A landscape with many valleys, sampled at points; each row gives a point and its height.
From any point a ball takes the steepest step (drop divided by distance) to one of its 2 nearest points. It stops when none of these is lower. Distance is the straight distance between rows; heights are no part of it.
Q_947 height 408: [-74 -21  22 -33 -29  -4  20 -45 -26 -46  42 -20 -17   7 -30  83  19 -21
  -7  20   8 -12  49]
Q_872 height 567: [-65  -4 -19  12 -16 -16 -13  14  63   0  28  39  33 -29  16  38  28 -18
 -17  35  12  21  13]
Q_789 height 679: [-51  22  12  -3 -11 -54  -1 -27  39 -23  32  70  10   2  37  17  16 -11
 -42  34   5  23   1]
Q_33 height 688: [-14  31  17   4 -12 -12 -11  -5  46 -35  10  66  21 -17  28  -7   6  -2
 -19  46   9  23  -9]
Q_701 height 589: [ 19  33   5 -16   3  33  -7 -33 -25  13   7 -36  41 -13 -23   7 -52 -30
  28   3 -14  12  11]
Q_508 height 389: [ -1 -63  54 -33 -10  -4  35 -39 -30 -34  35 -21 -19   2  -3  28  22 -61
 -14  29  -3 -22  15]
Q_220 height 644: [-43 -32  21 -11 -28  27  25 -27 -27 -67  17 -10  -8 -11 -11  10 -15 -17
 -15  34 -16   1  41]
Q_415 height 554: [  8 -23  -7  19  28  26   7 -12  24 -20 -16  38 -17  -4   0 -44   0  19
  -4 -13 -15  -8  14]
Q_223 height 638: [ 23  -3 -24  -2  -1  24  28 -45 -20  -7 -22 -52  15  21 -19  -7  -9  -1
  49 -29  -5 -47   1]
Q_766 height 405: [ 12  17 -14  31   6 -13 -11  46 -11  38 -15  26  20   5  -9 -29 -38  52
  26  27  20 -30 -49]
Q_728 height 294: [ 27  47 -28  -2  22  -7 -34  24 -19  33  13  17  23 -12  42 -32 -11  21
  26  10  54 -22 -26]
Q_644 height 570: [  0   9 -20  42 -17 -42  -6  23  19 -10 -13  16  23  27  -6  -6  29  16
 -13  40   3  -5 -42]
Q_363 height 325: [ 30  42   2  19  15 -13 -39  26  16  -3  14  27  47 -14  51 -15   9  11
  18  34  46   8  -5]
Q_784 height 347: [  8  70 -39 -35   7  -5  10  19  11  31   1  10  29   7  34  46 -29 -11
  34 -12   3  -4   1]
Q_542 height 425: [ 20  35 -46  17  10 -29 -15  16   5   0   0  27  60  13  20  22 -14  13
  27   0  27 -22 -33]
Q_251 height 671: [-13  46 -17 -13  23   1 -18  32  40  -2 -14  27  20  -8  18 -28 -37 -13
  29  19   2 -11  20]
Q_667 height 607: [  4 -48  32   7 -19  33  19   8 -10 -24 -20 -52 -17  -5 -34 -20 -20   2
  21   5 -22 -12  16]
Q_589 height 314: [-44 -30 -21 -14   7 -11  -5 -23 -30   2  24  31 -47  17 -38  -4  29 -10
 -66 -16  21  12  -7]
Q_790 height 627: [  3   4 -15   1 -15  47  19 -14  -6 -23 -29 -43  12  -7   3 -14  -8  -7
  39  11 -12 -30  28]
Q_650 height 569: [ 16  44 -13  46  -3   7  13  22   9  14  -9  30  25 -20   0  39  -7   3
   7 -26   8   5  13]
Q_863 height 689: [ 48  -6 -13  12  15  27  21 -18 -23 -11   6 -57   9 -27   2  36  -8 -20
  16  -3   7 -26  39]
Q_826 height 462: [ 29  29 -11  28 -10 -21  20  26  24  -1 -11  43  38  15  40  19  -9 -10
   4  27  47  -1 -40]
Q_272 height 422: [ 17  26 -25 -10  18  -5   4  11   4  44 -30 -44 -17  18  -4 -23   5  31
  37 -30 -17 -28  -7]
Q_108 height 526: [ 28  13  -4  17  21  26   7 -19   4 -11 -22  10   5   0   5 -36  -8  55
  17 -34   3 -21  21]
Q_180 height 190: [  0 -26 -10   3  42  -5  12  -6 -10  22 -32 -25  34   0   8 -35 -30  69
   0 -25 -16   2 -27]
Q_178 height 151: [  6 -19  34 -12 -32  -4 -10  -7  19 -29   8 -48 -20 -24 -24  38 -28 -48
  -9  33 -49   2   4]
Q_252 height 510: [ 21  46   1  23   7 -21  17  23  53  13  -5  43  38  19  14  33  -6 -12
   7   5  14  17   9]
Q_448 height 706: [  0  -5  44  29   2  24  31 -25   3  -7  18 -29  17 -53  13  41  -6 -51
   3   9   1 -15  54]
Q_773 height 506: [ -4  -5  -3  -5  -3 -12  10  32 -14 -12  -2  22   6 -27  21  31  -6   0
 -50  -6 -14  40  -7]
Q_819 height 194: [ 24   3 -16 -13  23  -7 -10 -11 -38  31  -4 -41  35  12  -4  -3 -36  34
  20 -24 -15   0 -22]
Q_326 height 179: [ 33  -2  14 -19 -36  24  16  -6  -2 -18  -7 -61  -5 -22  -6  17  -6 -54
  10  16 -17 -13  -5]
Q_299 height 266: [ 21  19  -5  18  16 -28 -20  39  -6  31  -8  -2   8   9  50 -34   9  20
  13  53  69 -33 -39]
Q_597 height 488: [ -6 -30   3   6  14  20 -20  21  21  20 -25   2  24   3   0 -78   5  19
 -14 -32  24  13 -52]
Q_473 height 442: [ 21  11 -34 -18  34  28  19  -7  16  30 -27  -6   0  21 -21 -51 -28  12
   7  -5  28   4 -20]
Q_497 height 250: [-37 -21  20   2 -18 -57  -1   8 -28  -3  15  52 -11  39   2 -17  39  37
 -57  51  21  36 -26]
Q_891 height 513: [-44 -14  -8  30  -3 -28 -16   4 -14 -24  22  26 -20  11 -22  -5  19  17
 -40  11 -17  16  14]
Q_311 height 616: [ 21 -29   6 -21  -9  45  25   0 -20  -2 -30 -73 -20 -14  -7 -19 -18  24
  47   7 -10 -47   4]
Q_672 height 454: [-31  11  23  14 -39   3 -26   0  -2 -34  -2   5   2 -23 -22  -8   9  -5
 -13  10 -48  23  21]
Q_547 height 573: [-39  32  -9  39 -16 -16  -4   6  34  -5  -9  16  18 -39  14  24   9 -31
   0  22 -43  -9  13]
Q_18 height 625: [ -9  67  -6  18   6 -24 -10  -4   1  36   4 -29  28 -21  -3  36 -32 -12
  33   6 -26 -12  28]
Q_561 height 244: [ 27 -12   4  29  14 -46 -26  36  12 -14   6  -5 -10  16  41 -28  17  27
 -28  37  58 -11 -41]
Q_660 height 466: [-24 -26  10  22  -9  -1 -14 -25 -40 -22  23   9  -5 -24  13  25  11 -34
 -38  -2 -36  15   2]
Q_185 height 222: [-58   0  10  -7 -12 -47 -25  11 -10 -12  33  64 -14  37   0   9  41   2
 -39  64  43  14  -2]
Q_136 height 586: [-29   9 -21  45 -20 -38 -21  25  28 -41   8  53  12   5  21  16  34   0
 -11  51  19  -8 -23]
Q_301 height 228: [ 11 -10   6 -53  23  22  -4 -15 -32  54   8 -57 -21  16 -36 -19 -37  43
  73 -44   1 -18   7]
Q_439 height 427: [-31 -16  59 -30 -38 -13   0 -38   5 -36  18   2 -49  10 -22  46  29 -46
   4  -3 -37 -16  30]
Q_814 height 267: [ 26   0  25  13 -17   2  18   5 -11  13 -25 -58 -12 -17  -6 -13  18  32
 -19 -41 -14  17  -2]
Q_890 height 362: [ 17  16 -31  31  10 -14 -16 -19 -21  27 -14   1  26  -8  14 -30 -17  46
  -3 -33  31 -21 -57]
Q_583 height 437: [-24 -21   6   1   4  -2   4 -40   8 -23   2  27  -5  17 -32 -10  -6 -32
 -30   9 -41  16   5]
Q_481 height 483: [-24 -58  20   2  12  -1  -8  15  -1   2 -17 -26 -25  -4 -14 -33   1  41
 -29 -14 -39  16   1]
Q_704 height 320: [  7   5  11  23  11   2   2   6  -2  -1   0 -14 -29 -38  13  18   6 -20
  -8   8 -32  -7  50]
Q_916 height 553: [  3   6  13  40  28 -35  -6  36  28  24  -3  30  28  22  26 -27  22 -31
  -9  36  24  -2 -12]
Q_482 height 419: [ -5  -5 -12  41  -3   6 -17   5  14 -43  -3  37  43  16 -14 -15  -5   3
 -13 -15   6  18 -10]
Q_563 height 368: [ 19 -12  12  15   4 -19   4  38   0  47 -41  23  13  16  11 -46 -32  60
   8  16  55 -12 -74]
Q_236 height 407: [-23  23  11 -14 -10 -24   7   3  42 -25  21  53 -35  14 -13  47  34   2
 -35  26 -11  36  33]
Q_940 height 681: [ 39 -39  -1  -1  27  10   6 -13 -19 -26   9 -72 -13 -18  -1  11 -14   6
 -13   7  -9 -13  13]
Q_246 height 675: [ 11  23   2   2 -20  40  -6  22  13 -23 -13 -15  -5 -26  21  19   1 -33
  24 -27   1  -8  22]
Q_247 height 282: [-30 -57 -20  -2   4   5  14   6 -24   3  -2  31 -26   2  -7 -18  21  22
 -55   2   4  27 -23]
Q_86 height 430: [ 39   0   3  -4  19   1  38  17  16  11 -40   3 -15  18  19 -10 -20  38
  -5 -22 -22   3 -11]
Q_134 height 334: [ 39 -26  57   9 -24  27  51  -5  -6 -10  -8 -31  14   8 -20  21  27 -36
  43  18   5 -25  21]
Q_321 height 448: [-25 -16  35   6 -23  -9 -32 -28  -4 -33  30  10 -38   0 -32  28  49 -10
  -6 -23 -32   2  29]
Q_250 height 639: [-36  -7 -27   5 -10 -23 -16  35  16 -26  26  40 -45  21  -7  43  39 -23
 -41  -8  21   5  13]
Q_230 height 383: [ 29  41 -42 -21  22   6  23   1 -13  48  -9  36  37  27  14 -22 -37  30
  23  21  48   8 -33]
Q_952 height 590: [ 17   2  10  20  35 -12  -5  13  -4  18 -12  -5  35  32 -21 -36 -31   4
   8 -49   0  10  -6]
Q_59 height 446: [-44   8  23  -5  -8 -26  -9 -18   9 -10  22  51 -54  11 -22  48  47   4
 -22 -10 -27   4  44]
Q_585 height 207: [ 53 -26  26  -4 -14  19   4 -27 -21   8 -15 -77 -13 -10 -20 -10 -15 -48
  30 -20   1 -33 -18]
Q_759 height 486: [ 28  -5   8  -2  27 -12  21  10  20  21 -30  -1  -8   1  -2 -60 -35  59
 -25 -26  34  20 -39]
Q_186 height 406: [ 17 -65   4 -24  32  28  -4 -16   9   6  -9 -29 -47 -29  13 -24   9  15
 -20 -34 -23 -16 -11]
Q_291 height 489: [ 14  -3   5  34   9  -9 -33  23  17  -1  21  69  10 -34  24  38  18  -4
 -11  22   1   4  -8]
Q_764 height 279: [ 62 -24  46   2   0  47  35 -27 -23  25 -19 -31   0  -7 -30   4  -2  -1
  37  -2 -13 -23  19]
Q_239 height 392: [ 20  41 -41 -31  10  11  14  26  -6  26 -15  -6  34  30  30   6   2   1
  14 -33  18  15 -11]
Q_63 height 619: [-43 -46   3 -27  22  -9  -7 -21 -24 -17  24  62 -44  22  -3  22  10  -2
 -31  -7 -28 -10  20]
Q_87 height 499: [-40 -42  19  12 -13   4   3 -13 -38 -28  -2  -4 -33   4 -27 -12  18  22
 -26  -5 -46   4  13]
Q_103 height 97: [ -5  -7  -5  25 -44   8   6  -2   1 -39   0 -28 -14 -18 -18  69   1 -39
 -18  -9 -26  11   1]
Q_663 height 667: [  8   9  15   7   2   6   6 -23  24 -22   7 -41  46 -15   6  42 -14 -12
  31   9 -26   1  47]
Q_294 height 682: [ 26   8  -4 -44 -13   8  28 -16 -27   7   5 -76   3  16   6  12  -9 -38
  83 -12  22 -59  15]
Q_860 height 629: [-39 -56  20 -52   6  -6   4 -11 -27 -35  15  17 -57  29   2  37  27 -10
  -2   0 -41 -17  42]
Q_248 height 432: [ 24 -46   1   4  43 -11 -24  10  19  26  -9 -24 -14 -22  13 -35   8  36
 -25 -43  -5  -1 -27]
Q_989 height 332: [-46  -8  -8 -28 -12  11 -15 -25 -17 -37  30   2 -45   9 -26   0  25 -14
 -47  -6  17  22  29]
Q_245 height 428: [ 41  19 -17  -3   9  16  13  31  15  -7 -22  28  33  31  22  -9  -2   7
 -14 -26  22  16 -24]
Q_516 height 541: [  9   7 -11  43  19  -8 -14  28  -1  25   7  25   2 -21 -13  -4  -5   4
 -39  51   1  21   1]
Q_556 height 468: [ -7  12  26   1 -46  24  -3  -9   3 -37 -32 -13  -6 -14  -9 -44  -9  -4
  -2 -25 -34  12 -11]
Q_189 height 676: [ 33 -21   1  -4  26  -1 -10 -14   9 -51  19 -42  16 -17  -3  40  -9 -24
  -8  23 -33   0  42]
Q_687 height 465: [ 27  27 -45  -9  17 -16  -7  -8 -16  62  -4  -1  -6  30   2 -13  20   8
  55 -42  -6 -39 -21]
Q_454 height 487: [ 12   0   5   2  14   8   9   6 -20  -5  -9 -11  35 -15  37  -2 -10 -22
 -20 -22 -21  22  12]
Q_933 height 233: [ 15 -46 -29 -13  17  18  39 -13   4 -12 -21  -8 -27  -7   7  -7   4  30
 -56 -15  -9  23 -28]
Q_885 height 535: [ 17  34 -28   6  -9  -6  -6 -22  26  -9 -14   9  39   4   5   8   7 -12
  13   3 -31 -12  -8]
Q_356 height 144: [ 19  25 -39 -41  20 -10 -23  11 -45  47  14   6  25  21   1   7 -45  29
  28 -15  10  -1 -24]
Q_269 height 574: [  5 -31  -7  -7  21 -15   2 -19  21 -26   5  42 -29  21  -5 -47  27  20
 -30  17  -5  16  -2]
Q_435 height 453: [-61  -6  20 -17 -24 -15 -31  -1 -25 -24  27  38 -22 -16   6  31   0 -14
 -39  -6 -25  19  27]
Q_591 height 307: [ 40   8 -16  -4  43 -21  -9  37  -8  33   7  -3  29  34  21 -21 -10  60
  22 -19  58  -1 -15]
Q_511 height 697: [ -1  46 -43 -26  25   8 -10  31   5  45  -3  18  21  26   2 -19  -5  29
  63  10   5 -14  11]
Q_313 height 507: [ 22  57 -34 -17  -9  -6  -6 -24 -11  31  -4  -9  19   4  10  18  17  -5
  49 -24 -28 -24   3]
Q_926 height 382: [-11 -82  14 -14   9   0   1 -36 -13  -4   8 -38 -62 -12 -28 -12  14  -1
 -37 -19 -24 -11 -17]
Q_416 height 485: [ 16  51   4   1 -38  15   1 -12 -16   3 -20 -17  20 -20   9 -28 -21  17
   9 -20 -27   5 -12]
Q_534 height 251: [-56   9 -20 -34 -11 -46 -19  -5 -23  13  18  48 -29  46 -19  32  36   5
 -52  28  22   5 -16]
Q_647 height 508: [ -6 -30   3  -3 -19  13  -1   5  28   5 -39   1 -27  -6 -12 -58  21  33
 -31 -35 -13  24 -45]
Q_369 height 670: [-91  19   6 -14 -21 -41   5 -38  61 -10  44  47 -17   4   6  47  24 -14
 -39  18  12  23  31]
Q_795 height 464: [ 29 -34 -24  13  34  21 -28   4  20 -20 -18 -38  14   2 -29 -17  -7  50
   4 -22  -8  -8  -7]
Q_249 height 695: [ 38 -21  24   8   3  20  43 -38 -24 -38  -1 -58  33 -24   5  26 -23 -54
  11  19  16 -19  17]
Q_727 height 604: [ -1  27 -50  39   3 -11 -18  41  32 -12   1  14   4 -16  24  19  15  -4
   1  30  19 -17  -6]
Q_893 height 193: [-15  35 -49 -57 -13 -29  -3   3 -55  30  35  29  11  36  29  -1 -25  27
  40 -21  35   6 -32]
Q_383 height 271: [ 29  -5 -11  16  43 -24 -16  35   9   3  -4  12  19  16  29 -23 -20  38
 -24  14  40   7 -21]
Q_520 height 424: [-54 -29  22   1 -17  -8  -2 -19 -22  -5  11  17 -39  11 -52  12  -6 -55
 -23  -1 -32  -1   9]
Q_30 height 238: [-10  27 -51  -9 -11 -29  13  28 -49  58  10  21  19  34  23   2  -9  33
  34 -20  47 -21 -57]
Q_476 height 345: [ 16  -4 -29 -10  26 -15   1  27 -10  38  -1  30  38  56   6 -21 -12  39
  41  12  69 -16 -48]
Q_601 height 672: [ 16  19   9 -32 -43  35  14  -6 -23 -11  -2 -65  20 -21  -4  23 -22 -35
  78  18   2 -49  12]
Q_972 height 298: [-103   44    8  -34  -37  -29  -25  -12  -11   -1   25   50  -22   10
  -20   48    9   -2  -29    7   24    2   26]
Q_856 height 357: [-11 -48  31 -44 -25   8  31 -35 -16 -41   7 -41 -44  24 -14   0  15   1
 -35   5 -24  17   5]
Q_816 height 476: [  5 -44  17   4 -13  14  11 -28 -28 -34   1 -38  19 -26  23  14  -4 -44
 -27 -17 -26  18  13]
Q_89 height 403: [-32  23   7   2 -25  -2  -1  29  31   0  -7  21   2 -15   4  -3   5 -49
 -34   9 -14  44   9]
Q_867 height 558: [ 29  40 -11  16  19   6 -21  16  -3  26  11  15  32 -23  -9  10 -30   6
   3  39  -9  16   3]
Q_779 height 346: [-41 -20  25 -47 -34  -2  13 -42 -44 -27  24 -23 -62  28 -37  13  38  -3
 -25   5   1  -2  28]
Q_833 height 606: [-20 -33  -1 -13   6  28 -11  -5   2 -28   7  52 -49 -14  -2  21  15 -29
 -12  -5 -26 -17  18]
Q_46 height 622: [ -6   8 -39  18   4  -1  -4  29  25 -38   7  12 -42 -11  22  19  34  -6
 -27   3   7   1  19]
Q_990 height 417: [ 31  41 -33 -19  29  17   3 -18   5  50  -1  27  24  24 -10 -30 -24 -19
  26  -6  21  -7 -14]
Q_191 height 205: [ 28  38 -13 -45  18  -1   4 -21 -44  31  30   2   3  18   5  19 -45  15
  50 -27 -10  -8  14]
Q_888 height 459: [ -8 -30   2  35  17 -27 -18  31   2  25 -10 -13  -7  -7  -4 -36  22  40
 -36  -8   3  14 -27]
Q_243 height 393: [ 22  17 -40  41  12  -4 -28 -12   0  -9  -9  11  59  14 -11 -13  -9  27
  11 -14  15  -4 -27]
Q_232 height 601: [-18  44  -1  25  -9 -15 -18   1  42  15   2  -7  49 -37  29  54 -12 -14
  27 -13 -27 -14  18]
Q_923 height 351: [-14  24  24  25  -8 -35 -33  41  48  -2  10  21  52  -5  36  15   1 -11
   1  49  39  25   2]
Q_755 height 415: [  8  63 -19  14   6  -3 -11  -8 -29  30  10   7  30  14  -5 -45 -10  42
  34 -18  51  10   4]
Q_517 height 474: [ 21 -30  18  26  -3   3   3 -38   5 -41   7  -1 -16  15 -25  31  32   2
   0  -3 -45   9  22]
Q_750 height 308: [-27 -44  37  10 -40  37  14 -14 -17 -23   6 -24 -35 -14 -29  12  46 -45
  10  18 -17  -7  35]
Q_862 height 344: [ 39  14   3 -38  14  47  -9  -5 -21   4   5 -60 -11 -15   3 -29 -30  -4
  41 -20  10 -14  21]
Q_857 height 126: [ 10 -18   9  -2   9  32  34 -31 -20  28 -41 -54   6 -27 -12 -20 -30  67
   9 -20 -14  -5 -16]
Q_502 height 404: [ 45 -29 -20 -13   2  44   8   9   0  24 -23 -38 -33 -17 -12   8  -1   5
  16 -42  -9 -18 -25]
Q_376 height 440: [ 10  44 -11  10   0  13   0  13  -7  25 -15  17  42   1  13 -51   1  30
  -7  19  27  30  -4]
Q_839 height 452: [ 34  -3   3  19   6 -13 -23  24  15   0  -6  41  -9  -3  24  -6  20   3
 -23  -1  -4  -3 -31]
Q_732 height 364: [-17   8   9  21  -4 -12  13   5  23 -10   9   7 -30  -8 -12  52   8 -11
 -21  26 -35  22  42]
Q_290 height 656: [-20 -13  22  -6 -12  21 -12 -22  48 -42  17 -18   6 -29   3  39   3 -48
  17  12 -26  -1  44]
Q_870 height 324: [ 13   1 -33 -55  17  44  17  -6 -10  26 -13 -88  -3   1  -7 -26 -17  39
  34 -13  17 -10  12]
Q_267 height 423: [-17  14  -5  -9 -22   2   8   4  46  -6 -14  -2 -19 -13  -1  17  -3 -86
 -17   1 -30   8   3]
Q_705 height 555: [-50 -12 -32  25   6 -15  -6  -3  35 -33  28  47   5 -11   1  26   6 -32
 -40  25  16  10  21]
Q_318 height 359: [ 31  46  -7   6  17 -13 -25  27  18  -8   7   0   8  -5  39 -19  13  39
   8  -9  10  -5  14]
Q_859 height 171: [ 13 -10   8 -49   1   6  20 -37 -59  44  36 -70 -18  23 -26   5 -12  11
  82 -41  16 -29   0]
Q_504 height 491: [ 49  33  15  12  -3 -37  -3  37   5  33  -5  16  40  30  24   9   6  17
  17  42  49  12 -39]
Q_317 height 401: [-36 -37  41   4 -29   1  28  -7  13 -41   0  23 -15   6 -32  35   0 -51
   5  -8 -41 -13  28]
Q_747 height 421: [-76 -21   6  -3 -24  -1 -21 -17   0 -53  49 -12 -22 -15 -30  56  14 -27
 -15   4   3  14  60]
Q_594 height 223: [ 53 -14  24 -19   0  24  30 -30 -46  54  -5 -77   2  -1 -29   0 -18 -10
  58 -22   9 -27  -9]
Q_762 height 588: [-30 -14  -3  -2   8   7 -23 -11  22 -24  18  79 -41   7 -11 -19  26 -13
 -25  14  -2   2   1]
Q_553 height 367: [ -8 -85  56 -22  -5  -1  36 -36 -18 -18  -3 -54 -45   3 -13 -32  19 -20
 -20  -6 -15  -2   1]
Q_897 height 646: [-45  -6 -13  12   4  15  19  17  17 -47  -8  -2  -6   2  -4  -1 -17 -24
  -6  17 -24  -3  40]
Q_307 height 182: [ 28 -46   4  -5  12  34  58 -34  -9  -3 -34 -34  -9  -7   2 -10 -12  34
 -14 -11 -16   7  -4]
Q_621 height 657: [ 14  41   8  -6 -41  49  23   5 -11  14 -21 -32   0 -21 -10  25  -1 -42
  56 -15   2 -18  18]
Q_391 height 648: [-41 -33  45 -12 -36  17  23 -32  13 -46  34 -23  -1 -29  -7  45  -1 -41
   1  43  -1  10  48]
Q_69 height 433: [-44  12  35  10 -26 -21 -23  -4  30 -36  18  36   2 -29  17  19  15 -12
 -17  -9 -26  21  27]
Q_689 height 371: [  7 -25  41  20 -23  24  37 -22   2 -33 -14  -9  16   3 -28  29   1 -51
  22   1 -25   2  20]
Q_426 height 327: [  2 -21   8  26  -8 -17  19  39   5  -5 -36  37  12  27   6 -35  -9  35
 -25  15  35   7 -67]
Q_997 height 400: [-14   7 -37 -58  19   9 -21 -12 -44  49  27   2 -10  14   7 -35 -12  45
  67 -38  -2 -14  -3]
Q_8 height 221: [ 18 -29   6  26  -1 -20 -11  25  17 -17   1  34 -19   8  33 -12  23 -11
 -32  69  73  -5 -37]
Q_670 height 275: [-87  15 -23 -47 -18 -31 -12  -8 -16  -5  23  22 -32  16 -18  33  16 -28
 -41  21  -7   1   8]
Q_943 height 653: [-74  -5  58 -37 -44  15  12 -34  35 -20  40 -20 -34 -28  -7  61   5 -34
 -20  25  -1  30  59]
Q_128 height 363: [ 38 -37  -2  17 -21  35  -5 -14  -6 -15 -17 -10 -36 -28 -21   9  20   2
  -7 -37 -28 -10 -21]
Q_698 height 661: [-95   2  14 -48 -27 -21  -3 -30  36   5  51   5 -32 -11  -1  73  10 -11
 -26  -3   7  22  49]
Q_240 height 379: [ 26 -62  66  -1 -20  19  19 -33 -16 -32  13 -39 -17 -13 -14  -5  10 -45
  -2  -1   2 -11   7]
Q_380 height 690: [ 15  34 -18   4 -15  29 -30  36   0   8 -19   5  14  -8   5 -16  -5 -19
  20 -38  10  -5 -20]
Q_771 height 410: [ 18   3   1  32 -14  13  -9  -5  10  -8 -14  34 -31 -26   9   2  30 -30
 -14 -30 -29  -7 -22]
Q_526 height 330: [  1 -52  17   4 -39  33  -1 -30 -13 -41   7 -19 -56 -17 -38   7  30 -10
   6  -9 -14 -30  -2]
Q_118 height 160: [ 24   4   2  25 -15  18 -10  16   1   7   1 -29  19 -16 -25  39  10 -33
 -10  -3 -23  27   2]
Q_493 height 372: [ 29  17   2  11  20   2   2  12   4  14 -19 -16 -13  -5   0  -2 -17   1
  23 -11 -31 -20  18]
Q_496 height 399: [ 11  29  19  15   0 -12 -11  14  31 -36   5  16  10  -7  18   4  -4  16
  -8  -8 -16  22  38]
Q_896 height 546: [ 43  42   4  -3  30 -26 -12  33 -15  60   9   2  20  18  19   0  -4  30
  29 -31 -13  -6  -5]
Q_494 height 438: [  4  12   7 -23   7 -45 -21  13  -1  63  -5  -4   4  26  12 -47 -25  67
  32 -29  57  -7 -70]
Q_352 height 360: [ 16  -1 -30  24  25   7   1 -16  -6   5   5  -8 -20 -39  11 -24  18   9
 -41   3  -5   0  -5]
Q_53 height 386: [ 14  16 -43  24  16 -10  17  -7  14   4 -18  20   7  -4  26 -36  25   9
 -23  35  -2 -18  -9]
Q_214 height 458: [ 20  -2 -15 -16  29  43  24  -3  -5  36 -21 -35   0   2  -8 -46 -13 -16
  -4  -8  -6  16  16]
Q_836 height 571: [  6  23   1  15  38 -31   8  35  12  26 -17  19  31  25  24 -27 -14 -13
   9 -15   2  -5   6]
Q_528 height 447: [ 41   2 -20 -11  12  32  -5   6  -3  54 -23  -2   2   1  -3 -16  18  11
  14 -48   3  10 -45]
Q_325 height 286: [-28 -31  -1  17 -11 -42  26  15   0 -26 -11  56   0  47  -2 -31  12  32
 -39  21  31  31 -34]
Q_612 height 377: [ -3  53   2  23 -25 -12 -27  41  37  13   6  20  18 -30   8  -4 -10 -23
 -13  22  19  24  -9]
Q_407 height 683: [  4  22 -40  -9  26  15 -13  50  25  25 -14  20  12  16   1 -31  -8   0
  23  42  33 -20  -9]
Q_354 height 191: [-28 -34  31  24  -5 -40 -10   6  18 -17  23  64 -11  33  18   8  32 -32
 -20  75  69   4 -16]
Q_483 height 402: [ 10 -48  43 -26  16   2  26 -31 -16 -28  13   0 -32  -9   5  22  -7 -35
 -19  20 -39  -2  25]
Q_903 height 623: [ 12  55 -12   5  -9  38  30  11  -2  33 -19   8  17 -13 -15  29  -5   8
  47 -14  -2  -2  28]
Q_909 height 444: [ -4  16 -13  17 -13   9  -6  16  13   5 -26  -5   4   4 -12 -36   8  13
 -19  11  -8  35  -3]
Q_564 height 302: [ 29  17  -5   3 -16  13  26 -11 -25  13 -19 -72 -15 -21   1   0 -23  -3
  -6 -28  -3  -8  -5]
Q_693 height 441: [ -5 -43  -7  31   7  11 -33   6   0 -44 -12   0  11  11 -28  -9  -2  12
  -5 -21 -29   6  -1]
Q_686 height 390: [ -1  13 -32  -9  17  -5 -14 -26 -26  38   8  -1  34  19   1 -44 -13  56
  31 -51  38  -6 -30]
Q_723 height 556: [-25   4 -38  37 -21 -25 -17  -5  16 -28 -12   3  13   0   0   8  31  -9
 -16  12 -40  -8 -18]
Q_782 height 637: [-20 -14  -2  16 -16  35  29   2 -17 -65 -21 -25  -3 -28   5  14  -8  -9
  11  17 -14 -23  41]
Q_575 height 331: [ 31  14 -44  25   1   8   8 -19 -21  14 -19 -25   8 -21  13  -6 -17  21
 -14 -18   0 -25 -23]
Q_171 height 412: [-19  46 -21 -31   0 -33 -10   1 -26  48  13  -8   4  34  -9 -51 -32  55
  46 -32  28 -16 -32]
Q_389 height 699: [  8 -37  35  19 -24  13  44 -14 -28 -26  12 -31  11 -42   4  47   3 -67
  -3  28   8 -24  12]
Q_177 height 455: [ 35 -16  24  -3  32  -2  -1 -19  17 -14  -7  16  12  16 -14 -10 -30 -16
 -17 -10 -36  13  -2]
Q_347 height 517: [ 36  63  18 -12   6 -39  -9  42  -1  40   0  22  29  32  30 -10 -26  26
  24  -7  22  13 -27]
Q_183 height 539: [-18 -13  -4  39  25 -45 -14  16  38   5  18  49  20   9  10  10  -1 -45
 -28  27  10  12   3]
Q_344 height 658: [-32   3 -14   6  22  17  -9  26  55 -21  -5  32  22 -11   8   1  -9 -30
   7  10  -1   1  33]
Q_289 height 527: [-27 -17   3  42  14 -42 -17  32  -3  -1  29  38 -13  11   6 -19  12  -4
 -44  42  18  14  -7]
Q_2 height 597: [  8  -8   9   9  -2  33 -18   7 -26  -2 -12 -50  17 -15 -33 -21 -53   0
  13  -2 -21   2  13]
Q_584 height 460: [ 16  10 -20  14  11 -22 -13  26  11  46 -30 -19   2   7   5 -49  30  45
   3  -9 -11  -5 -27]
Q_730 height 283: [  1 -24  17   6  -4  32  15 -16  -7   1 -13 -20 -25 -20  -1 -12  34 -17
 -10   9 -35  15  27]
Q_405 height 426: [-24  15 -19  16 -15   5   2   8  24   0  -8  41   5   7  -7 -35  30 -27
 -38  35  22  42 -22]
Q_215 height 461: [ 14   5  10  -8  41 -31 -17   2  10  61 -15 -18   7  -6   4 -50 -33  61
  -7 -27  24   4 -63]
Q_781 height 289: [ 13  -2 -19 -55  32  23  18 -13 -14  44  -9 -52 -11  -1  -3 -10 -22  86
  44 -43  21  -1  -9]
Q_42 height 475: [ 29   6 -21 -11  17  10 -42  13  -3  51  -3 -17  24  -3   0 -56   3   2
   4 -29  30  16 -42]
Q_919 height 473: [-33 -19  18   7   4 -13 -46  24   0 -18  32  80  -7 -30  13  25   0 -14
 -34   7   7  11   8]
Q_110 height 217: [ 21  -1  19  27 -21   1   9   5 -11  -4  -7 -20 -20  -4 -23  15  11   9
 -45 -14 -33  36  -6]
Q_634 height 484: [ 24  26  -9 -17  19   7   4  20   1  26 -32  28  -4   8  25 -38 -23  56
  27 -33   9 -21 -21]
Q_88 height 398: [-32 -37  49 -53 -31 -16  31 -34 -28 -42  44 -42 -32  19 -23  49  35 -37
   0  48  30 -18  42]
Q_130 height 700: [  7 -13  36  15  -7 -12 -26  12  17 -23   2  82   8  13  29 -23  33  12
 -14  51  15  23 -23]
Q_190 height 369: [ 10  21  -9 -40   3  46 -32 -13 -37  26   6 -12  12   0  -1 -34 -22   9
  60 -42  -2  -7  11]
Q_216 height 576: [ 13  39   7  -3   7  18 -11 -19  28  19   9  -7  22 -37  -8  30 -39 -39
   2  23 -24  23  12]
Q_991 height 534: [  3 -26  16  -6 -15  -2   7  13  24  -2 -25  24 -35  29 -11 -17  35  16
 -21 -20 -43  22 -20]
Q_680 height 605: [ 16  41  -5 -14  11  -4   9   6  14   9 -12 -33  29  38 -16 -17 -40  -5
  40 -40   6   6  24]
Q_902 height 281: [ 25  33 -22 -23  32  11  19  13 -23  34   6  -4  10 -11  27  44 -45 -23
  39 -25  -6 -18  21]

For each start below, name the point where the ball stops.
Q_2 | Q_857
Q_947 | Q_857
Q_18 | Q_857

Call two points neighbours if one is among the 2 nearest of the other. Go from one point of each pair to the other, from neighbour to neighbour, staying as low as possible. Name the highest point that can't be avoided.
Q_103 and Q_354 | Q_909
Q_356 and Q_857 | Q_819
Q_354 and Q_857 | Q_476
Q_859 and Q_103 | Q_594
